Each row is a point on a landscape with many peaks, with its height.
From any point a climber steps to the highest of the 2 points nearest to it. It stops when none of these is higher. Distance is the straight distance between rows; heights are no part of it.
nel height 394: [-21  11 -17  15 -18  -2 -23   5 -30  -1  23  19 -17 -13 -10  23 -17  -8
 -13 -17  14  -1]
zev height 646: [ -3 -21  19   3   2  -7   5  -7  20   8   3 -31  12  10   2  19 -12  18
  -4   6  -1   9]
dum height 464: [-18  24 -10  30   4  -7 -41 -11 -25 -16  14  22  -7 -20 -16  -1  -6 -24
 -14 -17  12   4]
teko height 219: [  8  33  18  16  -2  -6   6  13   5  13 -25  25   7  19 -15 -12  31 -32
 -13   0 -17  20]
Nar height 240: [-21 -20  -6  -6  27  13  25 -10   6   3 -18 -20 -13  18  15   1 -13   2
  -8 -11  17 -35]
fozo height 563: [ -9 -29  -3  13  20  -7  -7   1  16  -4   8 -27   5   0   6  32  -9  23
   9  -7  25  -9]
Fiti height 136: [ -8 -12   0 -27  -7 -18   1   7  21  18 -14 -11  25  -2  -1  -4   3  -5
 -12  24 -23   2]
vezo height 110: [-17   8  10 -15   8   0 -17 -10  -9   5  10  12  12 -27   5  19 -19 -12
   5   4   1 -10]
zokur height 146: [ 28 -17  24  -3 -17  -2   1   0  -4   6  -4  22  21   1 -16  -7 -12   9
  29   4   9  -6]
Zoso height 312: [ 12  31  -9   2  11 -19  -3   2  13 -19   8   0 -27 -19 -16   2   8   2
  -6  19  -6  14]
movem height 164: [  6  -8  -9   3  -3  15   5  -4 -18  16  -8  17  23 -18  -3  -2  -3   4
  21  10  19   2]
tor height 300: [  5  20   0   3   2 -24  15  14   2   1   0  10   5  13  -9   7   9  20
   3  -8 -19  10]
Kes height 73: [-16  -6 -10 -11  -2   0   6  -9  10  -5   9   8 -14  -6  -2 -35  -9   8
   8  19   1  -3]
vediz height 342: [ 28  33   0  -6  -3   5  -4   8  34  -8  -4   8 -12  10  -4   4 -10  -7
  -3  11 -15 -13]
Nida height 605: [-10 -14  -1  10   3  17   1  13   6  22   2   6  11 -24  31  26   0   8
  -5  -2  -1  -3]
Dutak height 206: [ 16  19   8  20  -1   4  -1   1  13   7  16 -20   9   3 -21  16  -6  -5
   3  24   9  16]
zup height 171: [  6   7  22 -13 -19  -2   6  -4  24   1  12   2  28  15  -9  -4  24 -18
  -8   4 -10   2]
Larug height 531: [  5   8  19   3  23  -1  -4  13 -16 -15  -1  -3  22 -23   5 -18  22  -8
   3  10   2   9]
batin height 522: [-12   8   7  18 -14  15  -9  13  18  29   6  14  19  -9  13   0   0  11
  19  -5   1  14]
gipu height 147: [ -2  20   2 -10   7  12   9 -18  -8  -2 -11  16 -12   2  23   7 -16   5
   8 -14 -15  10]
Kefez height 96: [-24 -11  13  -8   3  13  13  12   6  10  13 -24  16  -9   5  16  -8  -3
 -28   3 -13 -24]
fipud height 64: [ 22 -26  -1 -14  -4 -16  12  23   2  -4 -24  10 -11  15  -8 -28  17   5
 -19  -3 -13 -14]
nukod height 442: [  0  19  -7   1   9   0 -51  -5 -24  13   4 -30 -34  -8  20  13 -10 -18
 -12 -27  -3   0]
gadu height 229: [ 24   6 -15  -6 -16  14   6   7  -2  22 -15   7   9  49 -12  -7  14 -15
   6  -3  -9   7]
navur height 181: [-20 -19 -12   1   6  11   3  -9 -15   2 -16   6  13 -15  -7  -2 -17   8
  19  -3  29 -28]
per height 223: [ 21  12  33   4 -16  -1  19  -5 -18   4   8 -12   7   1 -14 -13  -6  -6
   7  12 -17  -6]
kolu height 555: [-17 -22  -3  17  12  10 -19  11   1   8  21 -12 -18 -12  25  29 -12   3
 -12 -14  18 -10]
zoki height 167: [ 29 -24  -7  16   6   0  25  -8   5   4 -23   7 -22   7  -9  -9   1  10
 -28   9  -3  15]
nado height 23: [  8 -41  -2  -9  29 -10   5  15  -2  22 -31 -18   4  43  -2  -3   8  -4
  -3  -6  11 -23]
vun height 40: [ 15 -22   7 -31  -8   4  26   0 -15  22  -3  10  -7  13  12 -28  17  -9
   6  12 -12   3]
losum height 420: [-17  29 -14   2  -6  28 -22  -3  30   2   2  15   4   5 -13  -8  -9  -8
   8  -2  15   4]
suzu height 386: [ -8   8   9  16   1  11  -9  -5 -23  -4  43   8   2 -14   4  -1   7   5
  16 -21  13  -8]
Zilut height 484: [-26  -2  12  -4 -26   8   4 -26  -2  11  17  -3  -4  -5   1  11 -25  16
  19 -25   0  17]
tiset height 227: [ 24  16  -7  29 -11  13  16 -15   6   6   1  28   9  27  15  -8  20 -10
  -3   3  -2  16]
fifuf height 199: [-32 -30  -3 -15 -14  10  -2 -12   6  -1  -9 -15  23  -6   5   5 -20  12
  22  -6  13  -9]
fogun height 112: [  7 -27  -7 -18   9 -26  12   1   1  31 -31  10  -3   8  -7  -7  -2  13
  32   8  13  -5]
les height 317: [ 26 -26  11  29  -3  10   7 -25  -4 -10  11   4   9   0  20  -8  -8   3
  -3  13   5  -3]
soko height 294: [ 22 -14  -1   1  -3 -14  20  -3   5  15  -2  -6   0  15  -2   4  -4  14
   3  16 -10 -29]
sene height 286: [ 24  -2  13  24 -16  -3  -2 -17   6 -17   8  24  16 -14  -2   0  -7  -7
   0  19  -1   9]
Fop height 350: [-10   4   9  18  -1   2   4   3  -2   5  24   0  13   3 -11 -23  13  17
   7 -15   4 -10]
Fepak height 258: [ 16  15 -12   0 -21  -2  13  22  11  15 -19  20   4  15 -15   0  21  -6
  -6   4 -10  22]
Ras height 533: [-14  22  -2  15  37   2 -28 -16  -8  -3   6   4   9 -23  -6  -1   1 -14
  -6  -3  19  17]
dadu height 95: [  2   8  13  -7   5 -12 -43 -17 -27 -21  10   7   1 -34   2  17 -17 -29
   5  -8  14   6]
refaf height 431: [ 10   3   4 -15  22  16  -6   6   5 -11 -23   5  13 -11   1   2  -2   2
  -2 -14  -3 -16]
Sugo height 36: [  4 -38  11 -10  17  -6 -14  32  -4  17 -18  10  15  46  -4 -21   6 -11
  -4  -9  -7 -12]
Ritu height 297: [-13  37   2  10   1  30  -4   4   3 -27  13  -6 -33   3  14   2  12 -27
  -1   0   3  29]
Lupez height 340: [ 10 -13 -14   7 -17 -14  28  -9 -15  -5  12  12  -1   6 -13  12  -4  13
  -7  17   3  -7]
semoz height 228: [ -9  -8 -10  -3   2 -29  17   3  -7   1 -16 -28  10   1   7  -3  10  30
  16  16 -12  21]
dofo height 353: [ 10 -24   1   7 -24   3   7 -31   8 -28   9  -3  -8  -3  25   7 -20  15
   3  -3  -6 -14]
pemu height 381: [  5  11 -13   1  -4  18  -3   7  31  -6  -6  23 -14   6 -17  -9 -25   3
  -6   4   8  -9]
dazul height 463: [ -8  -8 -25  -4 -15 -19 -21  -4 -35  -2  12   2 -13 -13  14  47 -17  -1
   3  -8   7  -8]
ziri height 309: [-28  -5 -19 -13   9   7  25   2  -3  -4 -18 -14 -24 -15  10  12   4  15
 -21 -16  -7  -3]
Rumo height 393: [ -6  21  -1 -11  10   7 -26   2  12 -26  -4 -14  -3 -11   6  10  -2  -1
 -10 -27  -8   3]
fev height 355: [ -9  17 -15   5   9  15   3   6  13 -10 -14 -19  -7  -6   3   1  19  19
 -19 -31 -10   5]
dipor height 191: [  3   7 -11  11  23  14   1  10 -13 -12 -26   7  13  17   3 -29  -1   0
  -2  11   8  12]
fezof height 426: [-21   7  12 -13  -8  13 -13 -24 -24   7  36 -10 -18 -20  11   3  -6   0
  24 -18   4   2]
dopi height 541: [-21 -14 -22   7 -10  -9   5   6 -25   1  12  -7 -14  -7  19  28  -7  18
  22   1   5  -9]
Zugi height 397: [ 12 -14 -15   2  19 -13   8  13   6 -14  12   2   5 -11   8   1  23  13
 -16  19   6 -11]
sutis height 257: [ 37 -14  20   1  -5 -16  17   1 -22  13  -2  -4   3  14 -30  -6   5  -1
  -3   1 -16 -30]
mamim height 471: [ 27   4   9 -22   2   7   6   3   9   2 -19  19  15  -2 -10 -16  26   1
   1 -19  -1  -5]
Lut height 239: [ -4  41  23   1 -14  -6  13  13  -3 -14   9   8  -3   5 -13 -21   2 -22
   4  16 -21  -7]
pabo height 352: [ -1   6  -6  -5   8 -15  11  15  10 -20  15  -3  -6  -3 -23 -16  24   7
 -18  13   2  13]
loza height 559: [-13   8   3  -3 -11  -1  -4 -19  18   5 -12 -17  11   3  -3  16 -21  20
   7  -8  -1  28]
fonir height 395: [-23  27  -6  -2   6  11 -34  13  -6  -3   3 -22 -23 -12   1   5 -15 -14
  -6  -8  -7   7]
vage height 461: [ 22 -13  17   8  13  -8  15  22 -24   1   6   2  10  -5  -2 -12  32   1
 -15  18  -6   4]
dul height 598: [-13  29  13  20  19   2 -18   6   8 -16  -3 -13  10 -27  -7 -17  14 -18
  -6   6   3  25]
Bas height 497: [-23 -16   4 -15   4  -7 -48   3 -10  10   1 -24 -27 -27  13  21 -21  -7
  -1 -34   5  -1]
peses height 49: [ 21 -19   8 -11   1   7  -7  24   7  -5 -14   8  -7  38 -18 -41  10 -20
 -19  -3 -16  -4]
fel height 85: [ -6 -18 -18 -24  14   8  -5  -6  21 -10   1   3 -14 -13  -7 -12  -1  14
   4   8  28 -14]
dezu height 403: [ -3  -5  -5  11  -4  -2   5   9   4 -16  13   3 -13   1  -1  20 -19   7
 -17   6   3  11]
ripev height 271: [-29 -11  -9 -11  22  -5  12 -22  -9 -11   4  -1 -21  -3   2   3 -14  11
 -11 -20   6 -21]
ratap height 465: [-16  33   5  19  -4  18 -18   4  10  15  12  20   2  -4   3  10  -7 -10
  16 -11  17  26]
kase height 55: [  4 -20   5 -11 -14   8  34  -7  -1   9   1  -3 -31   7  11 -27  -7   1
  -7  20 -13   5]
tanip height 261: [-22  22  -6  -9   4 -20   4   8 -15   1   8 -23  -2  -7  -6   8   4  18
   3   5 -13   5]
Fumo height 190: [ 16  25  26   4 -10  -2   7   7  15  -3 -19  -8  25  10 -12  -5  30 -20
  -6 -11 -24  12]
tovop height 80: [ 27 -27   2 -11  14 -21   9  18 -11  -2 -11   5 -23  11 -33 -24  18  10
   0   5   9   4]
peve height 303: [-23 -36  -1   7   7 -19  15   3  -4 -26  -3   3   0  16  16  15 -26   9
  16   1  18 -22]
gugas height 476: [-28  -5 -14   1 -18  -5 -24  -3   6 -14  21  -1 -28  -3   9  17 -23   3
  -6 -10  -2  27]
giz height 388: [  9  -2  -9   1 -21  20  10 -22   9  -5  11 -10   4  -6   5   6   3  11
   5 -16  -4 -13]
pak height 116: [-29  -5 -17 -23  -3  -4   5   7   9  -2  -3 -18   9  -7   0  10 -21  -4
 -14  24  -5 -14]
zisi height 311: [ 23   8  -5 -10 -13   6   0  18  15   5  -6  -7  13   8   2  -3   3   0
   4  19 -15 -29]
zubek height 198: [ 25   7 -15  20 -14   7  23 -14   6   1 -12   8 -18  16   8 -16   6  11
 -13  -3 -21   7]
bune height 184: [  9  44  -1  18 -17  13  -7 -22  11   0   4 -11  10  -4 -14  18   5 -18
  17   0   2   5]
mulum height 153: [ 11  -9  18 -29  -7 -23  -8  12   4   5  -1  -6  43  20 -15  -6  14 -20
  -2  26 -17  -1]
lav height 97: [ 13 -24 -14 -21  14 -16   9  10  10  -1 -20  -4 -18  -3  -8 -15  11  20
  22  20  24  -7]
negi height 310: [ -3  -8   8  27   2 -12  10  -9 -10  39  12  -2  26  22  -8 -23   9  11
  -1   6  -6 -10]
ner height 217: [-25 -38   7 -17  -3  13  20   4  14  11  -6 -19   8  16  16   3  -9   4
   6  -8  13 -25]
Tizem height 169: [-11   7 -23   3  18  18   5 -12 -15  -2 -29  19  -8  -8  13  -8 -19   3
  -4   4   6  11]
puge height 552: [-28  -8  -8  -9  -1 -18 -44 -24   3  13  19 -14 -26  -9  14  14 -16   6
   7 -30  14  14]
Laku height 127: [-14  16  -1 -14  -3   7  -7 -25 -22  -7  -1  19   6 -30  25  13  -5 -20
  -3 -12 -14   8]
Ruz height 255: [ 19  19  13  20   0  15   0  -7  18 -24   5  21  14   7  19   6  18 -21
 -12   7  -3  13]
nok height 275: [ -1  47   8   9  -9  -8   1  -9   7 -25  17   6 -26 -16   1  -6  13 -21
   6  10 -20   0]
nal height 428: [ 26   7   3 -19  -7  10  16 -14   2  -4  17   5   0 -14 -14  -4  25   9
   7  -7   8  -1]
vezu height 347: [ -8 -28   0  -8  15 -26  12  23 -13  -7  -1  11  16  -5  15   5  -3  11
  10  19   8 -19]
fibuf height 345: [-24  34 -17   7   1   5 -25   7 -16  -7  19  -5 -30  -5  12  16   4 -32
 -25  -6  -2  27]
piru height 210: [ 25  -1 -18   7   2  15  -2   4  -8  15 -34 -12  13  26  -7 -25   9  -1
   8   2   2  -5]
zale height 230: [ 28  11   7  11  13   5   0  10  16 -16   0 -16  13   4   2  15  15  -5
 -17  14  -1  21]
mezi height 131: [ 13 -41  11  -8 -22 -29   9   2 -16  25  -7  12  18  13 -22  -4   0   8
  30  -3   3  -9]

Call two points neighbours if one is among the 2 nearest of the other. Go from one point of each pair to the other, from neighbour to neighbour, staying as high as possible. Name the lowest point that can't be avoided.
dul, dopi => nel
fonir, mamim => Rumo
zev, Nida => kolu

Write out the way that a climber takes from each point below.
vezo => Laku gipu Tizem dipor piru gadu Fepak
negi => Fop suzu fezof Zilut loza zev
zisi => vediz pemu losum ratap batin Nida
pak => Fiti mulum zup Fumo teko Fepak
